Each row is a point on a tangle of strands that fork, close into loops and nearly touch. The rows are in no order.
Two points are linked if the straight distance between their rows is under 23.2. Some points are linked to none.
k635: [-34,  13, -13,  26,  -3,  -1,  -9, -18]
k758: [-18,  11, -31,   6,  20,   9, -22,   8]
k141: [-24,  -1,   4, -31, -12,  18,   9,  -1]
k366: [-20,  11, -17,   4,   0,  29, -19,  -8]
k948: [ 28,  -8,  16,  14, -10, -17,  11,   4]
k38: [-28,  12, -19,  14,  -1,  19, -16, -11]
k459: [ 16, -11,  18, -20,  -3,  -1,  13,  -2]
k247: [ -1,   1,  22, -34, -24,  17,  -6,  -7]
k207: [ 11, -11,  21, -19,  -9, -10,  25,   4]
k606: [-15,  -2,  11, -33, -13,  10,  14,  -2]
k725: [  3,  16, -10,   7,   2,   1, -44,   1]
k486: [-23,   8,  25, -12, -30, -11,   5, -13]
k532: [  2,  11,  -8,   7,   7,   3, -19,  -3]
k314: [ -1, -18,  -3,  12,   4, -20,  43,  12]
k112: [ 19, -10,  17,  20, -20, -26,  22,   4]
k536: [-15, -14,   5,  24, -11, -32,  40,   5]
k860: [  6, -15,  16,  -9,  -5, -15,  32,   8]
k75: [  0, -17,   0,  20,  -4, -27,  43,  12]
k236: [ 29,   8,   2,   0,   7,  -6, -30,  11]
k40: [ 26, -13,   5,  -8,  11,  -1,  18,   7]
k81: [-18,   0,   5, -19, -20,  39, -13,  -8]
k802: [ 12,  -4, -18,  -1,  31,  -1,   8,  16]
k239: [ -1,   6, -21,   6,  22,  -9, -21,  13]
k3: [ -2,   4, -15,  -9,   6,  33, -16,  -1]
k660: [-14,  14,   3,  17, -14,   2, -18, -21]
k972: [  9,  -8, -19,  -7,  33,   3,  18,  15]
k952: [-42,   8,  -5,  17, -12,  -1,  -1, -23]
k805: [ 10, -16,  18,   9, -21, -29,  36,   8]
k285: [-32,  13, -19,  19,   3,   8, -14, -13]
k347: [ 26, -10,  14, -18,   4,   5,  10,   1]
k191: [12,  1, -1,  2, 11, -1, -1,  1]
k690: [ -2,  20,  -5,  15,  -4,  -4, -40,  -6]
k36: [ 26,  -2,  23,  -5, -11,  -1,  -6,  -9]
k178: [ -1, -17,  -2,  -5,  15,  -7,  36,   8]
k357: [  0, -20,   2,  -3,  10, -15,  45,  12]
k746: [-19,   1,  -2,  34,  -1, -25,  17,  -5]
k571: [ 27,   9,   7,   3,   3,  -2, -21,  -1]
k898: [-27,  -1,   2, -22, -17,  27,  -2,  -5]
k547: [-12,   8, -20,   0,   7,  27, -14,  -4]
k770: [ 29,  -4,  -3,   7,  14, -12,   8,  18]
k959: [ -4,  18,   0,  17,  -6,   0, -32, -14]
k350: [  4,  14, -11,   0,   2,  18, -38,  -2]
k169: [  8,  10, -10,  -7,   5,  24, -25,  -3]
k557: [ 19,   6,  -9,  -1,  13,  -5, -34,  13]
k694: [ 15,  -2,  21,  -9, -12,   1,  -4, -12]
k50: [ -6,   0,  13, -23, -20,  24, -11, -12]
k674: [ -5,  -2,  16, -40, -17,  17,   2,  -2]
k200: [ 12,   1, -16,   1,  21, -10, -28,  20]
k90: [  1, -15,  14,   1,  -8, -20,  34,   7]
k548: [34,  0, 15, -2, -1,  1, -9, -1]
k25: [ 12,   1, -11,   2,  21,  -1,   3,   9]
k436: [-29,  -8,   9,  17, -11, -30,  34,  -3]
k10: [  5, -16, -11,  -8,  27,   0,  35,  12]
k623: [ 25, -11,  12,   1,   0,  -9,  17,   5]
k60: [ 6,  4,  1,  5,  3,  1, -6, -8]
k421: [ -7,   4, -29,   0,  26,   0, -24,  17]
k271: [-30,   8,   5,  13, -17,   1,  -7, -25]
k153: [-10,  13, -19,   8,  10,   6, -23,  -1]
k204: [  5,   0,   9,  -3,  -5,   4,  -2, -11]

How many points has the smallest loop of links through each point below? Write none if it is on no loop.
k725 | 14
k694 | 14
k459 | 10
k81 | 7

A piece is all that can be reached along the links. How many separate loops has the piece of each point below (a circle has one, a figure eight two, a Y none), and how many tips (points with one link)?
k366 | loops 1, tips 0
k459 | loops 1, tips 0
k674 | loops 1, tips 0
k204 | loops 1, tips 1

Name the points in between on the shortest way along the links from the first point to the second, in order.
k557, k694 | k236 k571 k548 k36
k112, k207 | k805 k90 k860
k959, k350 | k690 k725
k204, k153 | k60 k532
k10, k436 | k178 k357 k314 k75 k536
k3, k952 | k547 k366 k38 k285 k635
